Points on a hilly landscape, in no order, each with its height.
From any point a ball rolls to the lowest of the 2 points nearest to it. It stops when none of these is lower. Distance is the straight distance between rows; heights are no part of it.
buko: [-36.5   6.7  28.7 -12.2  10.0  -7.2 -33.0   2.7   2.9 -31.6  -0.2   9.7
 -26.9  -2.6   1.1  13.3  12.3 -20.1 -27.4 -11.8 -23.8]  height 1.62
pifet: [ 37.4  11.3  28.5   1.8  42.7  -4.8 -35.9  12.6  19.9  27.8   7.7  -1.6
 -19.1  24.8  32.4 -21.1  20.6  24.0  26.4  17.6  12.6]  height 4.88
fike: [ 29.7  -0.9  43.5 -40.0  31.3  -9.0  28.3  23.4  24.8  16.9   8.2  14.7
   9.5   2.4 -44.5  -3.1 -23.7  -3.2 -37.4  -2.9 -11.2]  height 5.45
tuzon: [ -4.9   7.2   6.0  13.2 -25.9   0.0 -23.7   5.2   6.7 -23.3   0.3  18.7
  -5.6  25.4  -0.5   4.3 -24.2 -15.2 -44.8   7.3 -24.2]  height 3.28
Gov: [ -5.4 -10.5  33.6  48.9  -6.4  24.2  16.3 -18.0   3.3   0.2  12.3   3.4
  38.4   5.6  59.6 -35.8 -51.1  -5.6  25.3   4.8 -14.9]  height 2.25
tik: [ 12.5 -18.8   6.6 -50.8  19.5  -3.0  42.5   9.2   5.0  18.5   7.0  -7.2
   9.5 -29.0 -66.7  17.9  -7.8  10.1 -18.1 -22.3  11.0]  height 4.91
Bidi: [ -8.3   8.1   3.8  36.1 -26.2 -18.2  36.7 -26.8 -20.8  19.7  20.8 -27.6
  19.2   1.1  59.7 -17.1 -28.6  -2.9  55.3   5.5  -5.6]  height 2.06
roba: [-30.8  13.3 -14.2  -5.7   7.2  10.4 -32.8  -1.4  -2.8 -10.8  -3.9  -1.1
 -37.9   6.7 -10.1  22.1  32.5  26.3  18.2 -16.2   5.0]  height 2.59
rodet: [ 41.4  -9.6  -6.4 -17.0  37.1 -25.5  55.8  12.3  24.5  32.4 -16.9 -11.8
  57.6   2.5  -8.5 -21.6  -1.6  -5.2  14.3  14.4   1.1]  height 2.11
rokov: [-21.8 -26.0 -62.2  -6.9 -13.0 -16.4 -14.4 -30.8 -10.9 -24.0 -13.7  -8.1
  40.5 -18.2 -15.8  25.4   3.7 -41.2 -27.1   9.8   9.5]  height 2.58
Gobo: [-11.7  17.7  29.4 -29.0  44.8 -23.5 -26.8   5.7   1.9   9.4   9.5 -11.7
 -44.1  -4.9  14.0   1.6  37.8  12.6  27.8  -5.9  -3.2]  height 8.72
Zuguv: [ 30.3 -14.2 -24.9   8.7 -53.9   0.2  41.6   3.3 -28.0   0.5   7.9   7.1
  10.2 -14.3  -6.5   3.3  -8.7   4.0 -18.0  17.4  18.4]  height 1.92
Dedir: [ -4.9 -32.4 -32.9 -28.3  31.1  25.3  22.3 -14.5   1.9 -18.7 -24.7  -5.8
  25.6 -45.7 -11.9  10.8   3.5  13.0  -1.5 -24.4  25.1]  height 2.84
ladif: [ 63.1   1.8  38.9   9.3  22.3  -9.9  21.8  12.6  25.5  31.7  22.7  10.3
  15.8  24.6  17.7 -31.1 -18.5   3.6  -7.2  22.0  -2.8]  height 5.50
feleb: [-17.6 -18.7 -32.1   1.9 -21.3  17.9  48.3 -15.6 -17.0 -33.1 -17.3  -1.3
  30.6 -30.6  -3.9   5.6 -12.9 -14.2 -19.5  -9.0   1.5]  height 3.03
Gugog: [  7.2 -35.6 -31.7 -12.7 -11.1  20.1  17.4 -13.1 -31.2 -14.4 -16.2   9.7
   7.1 -45.0  -8.7  14.6  11.1  23.2  -5.4  -0.5  45.3]  height 1.97
muke: [ -2.5 -18.4 -46.7  -1.1  10.5  10.6 -72.9  -2.9  20.3   4.4 -21.2  19.1
  21.5   6.7 -48.5  24.0  23.8   3.0 -27.8  -8.5  15.5]  height 4.21
rozi: [-18.2  10.9 -43.6  18.7 -58.3 -18.9  -9.6 -22.2 -29.7 -13.2   6.6 -17.0
 -14.2   7.5  12.3  18.3   3.8  -9.7  -4.5  11.4  -3.5]  height 1.85
rikaz: [-15.0   9.9 -15.9  27.9 -11.6  10.9 -15.3 -20.1  -9.8 -10.7   4.4 -14.1
 -14.6   5.4  44.2  -3.0 -12.0   9.9  14.0   3.6  -5.0]  height 3.90
danut: [-38.4 -14.4 -48.8  -2.7 -11.8  -4.6   9.9 -37.7 -25.1 -32.4  -7.0 -26.0
   6.8 -32.2  13.3  24.0  17.1 -10.8   6.3 -12.6   9.8]  height 3.23
sig: [ 31.5  -2.4  17.3   1.6  -3.6  26.8  55.3   7.7  13.5   0.8   8.9  14.0
   9.6   0.1  -7.3 -11.8 -32.6  11.2 -24.4  -2.0  -7.7]  height 2.52
Folag: [  1.1   9.8  32.0   6.8  -0.4  50.9 -15.5  17.4   5.7  -5.9  -2.9  21.7
 -54.8  20.6 -20.5  -5.6 -12.0  30.8   0.6  -2.4  -0.2]  height 7.29
suv: [-26.7  -6.0 -43.6   8.6 -36.5 -18.4  -8.3 -36.2 -17.2 -27.1   0.8 -14.5
  21.2   4.4   6.5  19.6  -9.0 -33.7 -26.4   5.7 -12.1]  height 2.20
Vor: [-14.8  15.1  54.2  41.4 -21.1   4.2  45.3  -6.6  -7.7   4.0  24.6   4.5
   3.5 -13.8  44.7 -29.6 -43.0 -16.0  23.8  15.6 -21.8]  height 1.46
tamub: [-31.3  27.3  23.2   3.5  10.2 -31.3 -32.1  -5.4 -15.8  -1.5  13.7 -20.7
 -43.3  -2.6  48.2  -4.4  26.6 -13.8  40.9   7.2 -14.2]  height 2.63
mep: [ 10.5   4.2  27.3  39.6 -12.1  21.5  31.5  -7.1   5.0   5.9  15.4   3.9
   1.1   0.2  43.9 -22.5 -42.8   5.6  16.1  13.6  -9.1]  height 1.83
safeg: [-26.6 -22.0 -47.2 -19.9 -12.9 -25.5  36.6 -18.9 -22.9 -20.8 -13.5 -16.6
  25.0 -41.0 -13.4  23.3  15.9 -27.6  -1.6  -7.0  13.2]  height 3.45
mir: [-17.2  -0.7 -28.0 -20.8  42.6 -14.9 -12.3 -20.0   7.2  -6.6  -6.3 -26.6
  13.6 -14.8  35.6   7.5   8.9   3.2  18.8 -17.2   7.4]  height 3.84
Tizi: [-13.9  -2.0  -0.7  32.5 -22.2  12.6  -1.7 -23.0  -6.3 -20.4  -2.2   2.0
  29.0  15.5  42.4 -12.4 -43.9 -21.1 -12.4  -0.1 -20.2]  height 4.42
Gik: [-15.7   5.1  53.1   4.1   9.7 -19.4   9.5  -2.1   0.2  -5.3  -2.3   2.4
  32.1 -10.1  35.5 -34.3 -18.5 -53.5  -3.2   4.4 -30.2]  height 2.65
Gutu: [  3.3   7.3 -32.3  15.9 -63.1  -3.5  16.2   1.4 -24.9  -4.4  10.4  -7.8
 -25.0  -6.9  -4.7  11.7  -1.6   8.4  -4.3  10.1   5.2]  height 1.51
zor: [ -6.7 -28.7 -55.0 -16.1  20.6 -14.3 -52.3  -9.6   9.2   9.3 -19.0   2.0
  21.2 -23.4 -41.1  35.2  28.1  -4.0 -12.2  -7.5  25.5]  height 3.68
zanu: [  0.4  10.9  52.0   6.9  -6.3 -12.3 -26.1   3.1  -2.5  -9.3  11.2   6.4
  -2.6  -8.1  30.4 -33.7  -9.5 -46.9 -18.9  12.8 -28.8]  height 2.26
Par: [ 13.1   6.6  58.4 -24.3  25.9  20.1 -29.7  28.0   8.8  26.2  12.3  14.2
 -31.1  24.1 -53.3   1.5   0.1  29.0 -11.2  -2.5  -0.1]  height 7.81
nituf: [ 19.1  10.3  75.3  27.6  -2.6  24.1  15.4   9.9  10.4  -2.2  19.8  24.0
  -6.2 -14.8  27.6 -41.8 -33.5 -21.9 -13.9  20.7 -21.7]  height 6.67
fefu: [ -9.1  14.4  -7.1  45.7 -16.1  30.1 -42.7   6.0   3.5 -13.4 -10.7  13.5
 -24.7  38.6  32.7 -12.4  -2.5  12.3  20.6  11.9   1.2]  height 1.86
Deve: [-17.7   5.2  -4.2  16.5 -18.8  65.6 -16.6  10.7  -4.5 -22.1 -12.5  19.2
 -48.3  16.4 -30.2   5.7  -3.6  33.9   5.5 -12.3  10.5]  height 7.04
Ropan: [ 27.2  14.6 -34.3  34.2 -53.4  -8.4 -22.0  17.0  -9.9  20.3   5.9  -0.5
 -22.5  38.6   5.9  -1.6  18.2  16.2  21.6  28.7  18.4]  height 5.27
fole: [-38.3   5.0  24.6  -8.1   4.1 -10.2  53.8  -3.1  -1.3 -28.8  -8.3  -0.5
  12.8 -16.8  10.0   0.9 -17.9 -34.7 -15.1 -17.8 -36.1]  height 3.95
roni: [ -2.0   4.5  35.7 -43.5  42.6   9.7  45.6  -6.4  -1.2   9.6  18.8 -18.3
 -37.3 -28.6 -21.9  11.8   2.4  36.1  17.5 -19.4   5.4]  height 8.95
Tufu: [ -6.3 -25.2 -41.5 -27.0  26.6   2.8 -17.4 -11.4   7.5 -11.5 -13.6  -7.5
  21.6 -26.0 -16.0  18.5   9.6   6.3  -8.8 -18.1  20.8]  height 3.19
Gava: [ 18.0   6.6  60.6 -26.7  52.6   3.9  52.6   5.3  18.9   2.5  -2.9  13.8
  10.0 -14.0  -3.2 -26.0 -11.3  -8.3  -9.6  -3.1 -18.5]  height 6.32
bas: [-21.0   9.8  31.5  -7.2  15.6 -44.5   1.2 -14.5  -8.2  -4.7   3.5 -17.9
  17.0  -4.5  47.1 -16.5  -6.0 -45.3  10.5  -0.7 -25.3]  height 2.95
Budar: [-28.5  -4.5 -26.2  27.7 -16.3  21.8 -12.8 -39.0 -15.2 -30.4  -6.6 -10.3
  13.3   2.6  41.5   1.4 -23.9  -8.9   0.2  -7.7  -7.8]  height 4.17
pup: [ 14.2   3.8 -37.9  39.8 -41.6  45.5 -33.4  11.4  -6.6  -4.6 -13.1  19.0
 -23.3  31.5 -11.7  -3.0  22.6  26.5  23.6  11.4  37.9]  height 3.15
rogu: [  5.5 -20.1   3.5 -35.6  -1.7   5.5   0.8  15.7  -3.3  23.0   8.7   0.3
   1.3 -19.0 -83.0  31.2 -11.3  15.4 -38.3 -26.0   7.3]  height 5.31
vegor: [ 18.8  -2.1 -16.8  31.8 -33.1   4.0 -10.6 -10.2  -2.5  -2.9   5.8   0.0
  18.6  24.6  29.4  -8.8 -29.3  -6.4 -16.2  11.9  -8.8]  height 4.67
Mim: [-24.1   8.6   3.8  -6.2 -15.3  39.7 -28.4  24.1 -14.1  14.5   1.1  15.8
 -30.6  23.3 -78.0  23.9  17.6  28.7   0.4 -27.1  12.5]  height 6.33
Vama: [-23.1 -18.4  -8.6 -27.1  53.6   9.4 -55.6  -4.7  34.4 -18.9 -19.6  13.2
  11.9  -7.3 -24.7  23.0  -1.7  -8.7 -32.5 -23.0  -4.9]  height 1.50
mub: [ -3.4 -13.1  -9.3 -47.6  42.6 -20.6  37.4   4.5  18.4   4.2  -2.1 -11.5
  18.6 -26.4 -30.6  16.6   3.2  -2.5  -0.2 -23.8   5.3]  height 4.59
bugil: [ 27.6  20.1  43.8  40.8 -10.5   1.4   2.8  14.0   7.7  22.5  21.9   4.0
 -44.8  14.3  31.3 -26.5 -19.7   3.8  19.9  36.6  -8.5]  height 7.12
Makiz: [ -8.5   2.4 -32.6   7.1 -38.5  -9.3 -33.0  -6.0   2.6 -16.8   0.7  11.3
   0.2  18.4 -21.1  22.4   4.1  -8.1 -39.4  11.0  -9.7]  height 3.02
tisen: [ 35.4   7.0  37.2 -25.6  58.9 -18.0  10.4   7.7  24.5  23.8   8.7   0.4
  12.7   1.4  18.0 -21.5   0.1  -0.7   1.5   9.8  -1.3]  height 1.15
Zak: [-28.2  23.0  -3.7  -2.6  10.9   0.9 -61.9  17.9   9.8   5.7  -6.4  30.3
 -11.3  36.7 -38.3  20.6  42.8   7.7  12.1 -19.9   9.3]  height 4.10
derep: [ -3.6  30.3  45.2  -7.5  29.4  -1.9 -47.0  20.3   4.9   9.0   1.6   8.4
 -51.6  12.2  13.3 -19.1  40.6   5.8  35.3   7.9   2.7]  height 8.56
besu: [ 10.7  -5.2  -6.6 -18.1  13.2 -18.8  24.2   9.7  19.1   0.4  -6.1   3.0
  34.0   1.2  -8.1   0.0 -17.9 -16.8 -22.9  -0.8 -10.2]  height 1.03
rosev: [-32.6 -19.4 -62.7  -0.5 -12.1  -1.3 -30.8 -40.1 -14.9 -28.9 -15.9 -10.9
  11.5 -19.6  -2.4  27.9  25.2 -12.5 -11.3   3.5  15.5]  height 2.94
sepi: [-40.5  -0.9 -10.0 -18.1  -0.5  11.2 -15.6  -0.1 -12.3 -12.1   2.9  -5.6
 -42.7 -13.7 -44.2  40.2  28.0  28.2   4.9 -35.2   1.1]  height 3.04
marog: [-11.7  -8.5 -36.3 -18.7  24.2 -33.1  13.5 -15.8   3.2  -6.9  -9.4 -24.4
  38.7 -12.7  18.3   7.7   0.5 -24.9  15.1  -7.6   7.0]  height 4.09
bis: [  5.8  -2.0 -10.9 -28.7   8.7 -44.8  55.5  18.7  13.8   6.9  -9.4  -6.2
  33.4  -6.8 -35.5   9.3  -5.8 -28.0 -14.2  -1.9 -17.2]  height 1.40
mef: [-14.8 -23.1 -42.7 -36.4  39.2 -34.6  20.9  -2.6   9.3  -8.1 -11.5 -20.1
  31.2 -36.1 -21.2  26.8  11.7 -24.3  11.0 -18.0   8.5]  height 4.34
dumo: [-30.6   5.6  -8.5 -27.8  36.5 -51.8 -13.8 -17.0   0.6  -6.4   5.1 -32.9
   1.4  -7.9  33.7  16.3  19.2 -19.4  18.8 -14.7  -7.5]  height 3.55
Luven: [ 11.8 -10.5  -6.1  -9.4 -36.1  23.0  -5.4  12.0 -10.3   4.1   1.1  10.4
 -18.3   0.7 -56.4  18.2  -6.9  29.3 -29.6  -7.4   9.7]  height 4.05
Bafo: [-15.7   7.6  44.5 -16.4  28.6   0.3 -35.7   5.5   7.8 -19.7   1.4   3.4
 -20.3 -16.4  25.1 -17.8   9.4 -17.9 -11.1  -3.9 -18.5]  height 1.16
gupu: [ -5.0 -17.1  -8.7 -30.1  58.6  27.9  30.0  -6.8  22.4 -15.7 -18.3  -7.1
  23.2 -27.3   6.0  -2.1 -10.7  11.9   3.3 -27.5   8.7]  height 2.47
gofom: [  4.3  -9.9 -26.2  11.8 -46.3  39.0  -9.3  -0.8  -6.6 -22.1  -6.6  17.5
 -14.7   0.6 -27.3  14.5 -10.7  19.5 -36.2   1.0   8.1]  height 3.62
zub: [  6.5  -0.3 -37.1  19.2 -44.9  22.9 -37.1  12.5 -26.8   9.4  -9.4  25.8
 -17.8  15.1 -42.6  14.4  42.8  27.4  17.1   5.7  45.5]  height 3.83
Godut: [  0.6  -8.1 -24.2  -2.9 -23.0  14.6 -36.5  14.2 -29.8  28.8  -8.8  14.4
 -12.4  -6.9 -64.2  27.9  44.7  36.1  14.1 -10.6  40.9]  height 4.44
zas: [ 18.2   7.7  67.9   3.5  26.6   6.6  43.1  11.4  16.9   0.7   3.7  20.0
  21.9 -11.8  17.3 -41.7 -21.3 -22.6 -13.2  13.0 -26.1]  height 6.48
Vak: [-27.2  19.3 -13.8  17.9 -45.3  39.0 -19.6  16.9 -15.7 -11.5  -0.9  20.6
 -50.2  27.3 -55.2  19.1  16.1  22.1   6.7  -7.9  16.0]  height 6.74
voso: [-21.3   0.3 -26.8 -11.1  46.7  -9.4 -72.5  -7.5  18.3  -3.3 -13.7  -2.1
   4.0  12.8   7.1  15.2  36.5   9.7  12.3 -13.8   8.8]  height 1.47
Migo: [ 17.3 -15.3 -19.3 -14.5   1.4  -2.9  78.9   5.6  -4.7   9.1 -21.6  -7.1
  38.4 -26.0 -15.6  -7.8   2.3  -4.0   4.0   1.1   5.7]  height 2.60
gigag: [ 13.7  -6.0  19.3 -29.1  48.1  11.2  69.5   9.2  24.0   4.8 -15.3   6.7
  29.1 -13.3 -19.1 -13.3 -12.5   4.3  -3.7 -11.6 -12.5]  height 6.15
Mopi: [ -5.8  14.9  45.9 -33.6  46.7 -14.2  16.6  -3.2   1.5   5.7  19.3 -15.1
 -47.1 -24.2   7.7   1.2  17.3  16.2  22.7 -12.4  -3.7]  height 8.84
zosum: [ 45.5  -3.7  12.6  30.7 -24.1  32.1  40.2   6.1   8.7  11.5  21.1   6.5
 -18.0  11.2   5.0 -16.1 -33.4  24.8  -3.8  13.0   2.4]  height 2.09
Beb: [ -6.9 -19.5  -9.6 -26.2  56.6  23.6 -19.8  -7.2  28.5 -25.9 -20.5   7.5
  25.9 -14.5   2.5   5.6 -13.6   1.6 -19.6 -23.3   3.8]  height 2.05
tusa: [ 15.1  -2.3  23.2   3.6 -11.3  20.6  13.7  13.2  16.0 -16.0   1.2  25.6
   9.3  15.3  -2.5  -7.3 -43.0  -7.6 -48.0   0.9 -22.3]  height 2.90
tob: [ 43.4 -31.8 -28.4   0.0 -33.4  -8.9  41.7   8.4 -20.9   9.3 -12.1   8.3
  43.0 -19.1 -10.2  -6.2  -0.2  -4.5 -18.6  22.3  31.6]  height 1.91
lon: [ -5.0  12.6  49.0 -24.6  25.4  -7.3 -57.1  31.0  12.4  21.6   4.4  23.3
 -25.9  21.0 -44.8   4.7  29.7   7.5  -6.7 -13.9  -6.1]  height 8.12
memu: [-23.0   1.8 -14.7  -1.4 -34.1   2.5 -35.0  10.6   2.4 -11.5  -0.5  18.6
 -19.6  19.2 -61.1  33.8  11.0   1.2 -41.8 -10.3 -12.6]  height 2.54
veri: [ -2.2 -31.8 -16.2 -31.9  -8.6  16.3  45.2  -8.1 -31.4  -5.9  -6.6  -1.7
  -5.2 -55.6 -38.4  20.3   9.9  26.1  -1.7 -14.5  36.1]  height 2.38
Sune: [ 62.6  -9.6  25.5  14.8  28.0  16.3  62.6   3.9  29.1  31.7  12.8   6.5
  28.5  13.8   8.9 -33.0 -16.3  18.2   3.2  10.6   4.5]  height 5.76
Tane: [ 17.5  24.0 -21.3  14.6 -22.0  -3.9 -21.2  17.8  -4.6  25.4   5.1  -5.7
 -38.2  30.5  -3.7   2.3  31.6  32.8  39.7  12.0  23.2]  height 5.58
gon: [ 27.8  -9.1 -10.1  -4.4  11.2   5.1  20.3   1.1  13.2   7.1   1.8  -5.5
  26.7  -2.5  19.4 -11.2 -14.9   5.9  -4.9  -2.7   4.4]  height 0.53
Nolud: [-37.2  -1.1   1.0   1.3  -3.1 -18.8  20.4 -16.4  -2.5 -28.2 -11.6  -3.9
  32.4   3.1  14.7   1.6 -24.5 -46.0 -20.6  -8.4 -32.1]  height 3.80
muf: [-10.4  29.2  56.2 -17.0  11.8 -13.1 -47.2  34.4   2.1   6.8   7.2  13.8
 -50.4  10.5 -19.7  -9.5  45.9 -13.9  10.3   5.8  -8.5]  height 8.37
roku: [ 44.5 -16.4   4.9 -16.8 -27.5  14.3   0.5  23.7  -4.0  31.5  13.8   6.3
  -4.1   9.6 -63.2   9.4 -10.9  34.2 -33.4   2.8  17.8]  height 4.55
Gar: [ 36.5  -8.3  -9.2  15.7  10.7  25.8   0.3  -4.0  12.1  10.1  10.5  -6.3
  -0.5   3.7  34.3 -14.3 -10.9  32.5  17.9   6.2  17.0]  height 1.17
mevot: [ 32.4 -12.8  14.9   4.6  37.7  25.6  67.8   5.4  26.1  13.2 -23.3   7.1
  47.7  -4.7   5.0 -30.6 -20.1   9.1   2.7  -0.4  -7.6]  height 5.98
kerum: [ -7.3   7.6 -26.6 -20.4  -1.9 -71.5 -11.5  -4.2   0.7  11.7   9.8 -23.5
  14.6   7.6   8.6  19.4  10.7 -24.9  -2.1   2.8  -7.1]  height 3.11
tisar: [ 26.3   2.2   0.9  10.3  29.0  27.3 -50.4  13.2  22.3   9.4  -6.0  10.4
 -10.8  34.6  24.2 -13.4  12.1  30.7  12.3   2.8  12.4]  height 4.50
Kofu: [ 38.8  17.2  74.3  33.7   5.2  14.2  -8.2  13.8  13.3  15.5  25.9  10.2
 -33.3 -10.8  24.5 -49.6 -11.2 -12.8   6.2  37.3  -9.7]  height 6.90
kubo: [-33.3   7.5 -29.6   1.8   0.8   5.3 -71.7  -3.0  15.8  -4.2 -13.7  23.4
   1.7  30.0 -35.9  27.1  35.0  -4.3 -17.3  -6.9  -1.1]  height 4.63
gakef: [-35.9  21.6  -2.5  19.9 -21.0 -18.0 -37.5  -9.8 -12.5 -18.5   2.9  -4.3
 -27.6  21.2  22.3   9.0   5.2 -17.7  -0.8   9.1 -23.5]  height 1.72
suto: [-12.7   7.6 -25.5  23.6 -33.5   3.1  25.8 -21.5 -25.3  -9.4  13.1 -22.2
 -19.7 -13.3  38.3   0.8 -15.1   9.4  27.0   3.6   2.9]  height 3.64
zeneg: [ 46.0   5.4  21.9 -35.0  52.3 -38.0  36.9  10.2  32.1  38.4   7.8  -5.7
  28.5   6.8 -12.1 -11.4  -0.7  -4.0   0.3   9.7  -0.4]  height 1.66
Bipa: [ -7.4  -1.1   8.5   4.1  21.6  -9.5  57.7  -4.7   7.8   8.1 -23.6 -13.8
  52.7  -3.2  24.0 -21.6 -15.0 -16.2  20.3  -1.1 -22.5]  height 1.93
fari: [ -5.2   3.3 -27.3 -13.5 -20.6 -42.2  21.8  -5.8  -6.1   0.5   7.1 -18.4
  17.0  -3.8   0.8  14.9  -1.7 -15.1 -11.3  -1.3  -8.1]  height 2.85
Koduf: [  5.6  -7.9 -40.1   3.5 -40.3 -35.2  37.6 -10.4 -26.0   1.6  -1.9 -17.3
  40.6  -9.3  11.6   0.7  -1.3 -22.4   0.6  10.2   7.5]  height 2.61
zalim: [ 20.1  10.7 -23.6  47.5 -55.7  -7.0 -21.0   1.9  -9.2   9.4   9.5  -3.4
 -12.2  38.8  23.7  -6.5 -14.0   0.6   5.0  28.0  -1.9]  height 4.98
zuvu: [-24.5  -1.7 -10.9  -8.1   3.4   7.0   6.6 -11.7   3.9 -32.8  -5.8   0.3
   7.7  -7.1  -1.4  13.4 -18.5 -16.0 -29.6 -14.1 -13.8]  height 3.57
fabot: [ 33.3 -27.2 -36.4 -16.1   0.9 -27.1  42.4   9.6  -9.0  17.5 -18.9  -7.2
  57.9 -27.0 -10.3  -4.3   6.5 -15.3   3.3  13.8  29.5]  height 2.28
Detem: [ -4.0  -6.0 -20.8 -14.1 -27.4  -5.4  65.7  -2.1 -16.8 -12.3  -1.7  -6.0
  13.9 -25.7 -22.2   8.6  -4.8  -6.6 -11.9 -10.3  -1.9]  height 2.83
dum: [ 33.2  -5.8  33.5 -36.9   8.2   8.6  20.3  19.4   8.0  32.0  19.9   1.4
  -3.0   5.7 -66.8   8.2 -24.4  25.1 -32.5  -3.4   1.2]  height 5.08
Kez: [-40.6   1.4   3.5 -11.9  -5.2 -15.9 -36.8  -3.2   9.4 -27.5  -1.0  12.6
 -22.0   8.3 -34.8  41.0  13.5 -18.0 -40.9 -16.4 -26.1]  height 2.04
Pizok: [-21.0  30.9  18.3  28.4 -16.6   4.0 -49.6  11.8  -4.3 -13.8  -5.2  17.5
 -39.8  27.5  23.7  -9.2   9.3 -13.1  10.3  14.7 -11.2]  height 1.19
Kisu: [ -0.7 -13.9 -34.8  30.1 -45.4  15.3  34.0 -27.8 -36.6  -9.6  -2.5 -15.1
  14.7 -26.0  40.1  -8.3 -13.0   3.7  22.4   8.7  16.9]  height 3.42
duto: [-15.9  -7.0  13.8 -20.8   0.2  18.0 -31.1  24.9  -9.4  35.8   4.8   3.3
 -13.3   4.5 -88.5  34.8   7.6  21.5 -26.3 -34.0   2.4]  height 5.81
mabeb: [-22.1   0.6   2.4 -17.5  41.6 -13.9 -69.6  -0.6  21.3 -18.3 -16.0   6.8
   4.8   9.8   3.6  10.8  16.7 -13.4 -15.8  -6.8  -8.8]  height 0.83
dile: [-16.1 -17.8 -15.9 -30.4 -11.4  12.4  13.0  -4.2 -23.8  -0.1   5.9 -13.1
 -30.0 -38.6 -47.1  33.7  18.8  32.0  -1.6 -25.2  21.0]  height 2.78
Seto: [ -3.6 -14.1 -27.6  -0.4 -33.9  11.8  15.8  -6.1  -7.8 -27.0  -5.6   8.3
   9.5 -10.5 -23.5  15.4 -17.7  -2.5 -43.8  -3.1  -1.3]  height 3.29
Mupop: [ 36.8  -7.3 -22.0  18.0 -39.1  20.8   2.5   9.5 -12.2  12.1   5.4  -0.1
 -23.6   3.4  -1.3  -4.7   0.0  33.5   8.5  16.6  23.9]  height 0.88
vidu: [ 54.7  13.9  35.6  16.1  21.1 -18.5  -9.5  10.2  17.9  40.3  24.1  -0.9
 -14.9  25.1  28.8 -25.0   1.0  14.2  15.4  33.7  -1.1]  height 5.20
devag: [ -4.1  -6.1  32.5  29.7  10.3   1.9  38.1  -8.5   9.9  11.3 -10.2  -2.1
  62.7   9.1  41.8 -35.2 -33.5 -17.8  23.3   2.9 -23.3]  height 2.22
mezi: [ 29.4   6.6  52.3  -4.4  13.7  26.4  -6.2  20.4  11.2  10.9  10.7  19.1
 -44.9  17.9 -15.6 -12.9 -12.0  23.6  -4.7   9.8  -4.9]  height 7.52
Fovo: [-13.5   0.2 -11.0 -14.1   8.0 -46.2  50.8   4.5   2.8   4.0 -20.3 -17.7
  49.5   4.0   1.8  -6.7  -8.7 -38.6   7.1  -2.1 -27.9]  height 1.68
fon: [-20.7  12.0 -15.7  -3.8 -12.8 -22.4 -15.9  -3.5  -6.5  -7.6   6.1 -10.0
 -26.0   7.3   5.4  22.6  16.2   5.1   0.5  -1.0  -7.1]  height 2.13
lerud: [-31.9  26.0   0.6   4.6  20.7  -8.7 -71.1  12.5   6.8  -7.2  -8.1  16.4
 -18.9  35.1   4.3   7.4  51.2  -2.1  23.2  -3.3   2.5]  height 3.53
pase: [ 62.2  -4.3   1.8  25.6 -28.5  19.4  18.9  11.6   4.4  32.4  20.5  -3.5
 -29.2  24.0  -3.8 -13.9  -9.4  37.0  11.9  22.8  18.2]  height 1.55
rupam: [-16.5  27.0  48.9   9.6  -7.1 -26.9 -14.8  -0.2 -14.5   0.6  19.9 -10.1
 -42.9 -12.6  41.6 -19.7   7.2 -31.8  17.7  15.1 -23.4]  height 2.24
lesus: [ 29.2 -18.9 -29.4  -4.7 -21.7   7.3  14.6  -1.7 -24.6   8.9   1.3  -5.2
  -7.9 -25.8   0.0   4.4  13.0  30.9   6.4   8.0  35.9]  height 1.48
Zevu: [-29.9  12.4   0.2  -8.0   2.8 -60.0 -24.1 -18.1 -11.0  -6.4   7.4 -24.2
  -0.1   8.1  37.9   8.9   7.5 -35.5  10.0  -0.1 -20.0]  height 3.26
ditaf: [ 11.7   4.7 -22.8  16.6 -33.8 -24.5  35.8 -16.7 -21.2  15.3  12.9 -25.4
  27.9  -1.8  34.8 -11.3 -14.6  -8.5  25.9   8.8   2.9]  height 2.36
fedus: [ -7.8  21.1  52.9   7.1  -9.5  -5.0 -50.0   8.1  -1.9  -7.7  10.8  -2.5
 -31.5 -18.6  30.4 -40.7  21.7 -43.3   2.7  12.8 -26.8]  height 1.77
mobik: [-23.3  11.3  28.2  33.7 -22.6 -10.2  57.9 -18.2 -14.6   6.7   8.1 -11.9
  32.8  -9.5  43.8 -21.7 -32.7 -11.5  39.5   0.1 -25.7]  height 1.76
faz: [  6.9  -0.1  26.6 -29.1  49.4  -4.0 -20.7   4.6  21.5   2.1  -2.0   4.9
  -2.9  -0.7  12.4  -5.2   1.7   5.4  -8.4  -5.6  -2.8]  height 0.51
mase: [ -2.3  22.4   0.6  15.5   9.3  13.5 -66.8  20.2  16.0   0.8 -10.6  25.9
 -15.3  49.7  10.4  -6.7  29.3  10.5  21.5   3.6  10.0]  height 4.02
Kugib: [ 25.1  -3.9  -3.2  47.1   7.1  20.7 -16.8  -5.7  10.6  22.1   8.3 -16.0
 -16.4  19.9  61.3 -27.3 -10.5  26.1  46.3  17.6  17.6]  height 1.81
Sozap: [-15.8 -11.6 -28.9  13.2 -20.8  14.7  59.7 -23.4 -23.4 -15.3 -17.0 -13.6
  33.8 -32.6  25.5  -7.8 -11.8  -0.4  16.5 -12.0   0.5]  height 3.21
Poret: [ -7.8  12.7 -32.9  40.7 -27.5  37.5 -52.4   2.1   4.3 -20.6 -12.6  21.5
 -12.6  46.9  -0.8   0.7   9.6   8.8   2.2   9.8   8.3]  height 2.46
vup: [ 19.1   0.7 -11.5  36.6 -11.0  -5.8   2.0 -19.5  -7.9  22.7  17.1 -27.7
   6.0   8.1  61.2 -19.1 -17.2  15.0  44.8  12.4  10.4]  height 2.31
dalu: [-44.2  23.2  17.1   5.7  17.1 -14.6 -61.8  -1.3  -7.7 -20.9  -4.6  -2.4
 -39.3  11.4  33.8  -0.9  41.1 -17.8  24.7  -0.4 -11.7]  height 3.05

For each start below, name the point where the ball stops.
muke => mabeb
Gava => lerud
vegor => tob
Gobo => fedus

Call two points neighbours if one is among the 2 nearest of the other. Go from one point of each pair to the other, from neighbour to neighbour, staying as low as possible. Name the highest point that can't be avoided.
Gutu / tob => Zuguv
fedus / gon => Zevu
fedus / mabeb => lerud
faz / Pizok => tuzon
Mupop / Pizok => sepi
gon / Vor => Gov
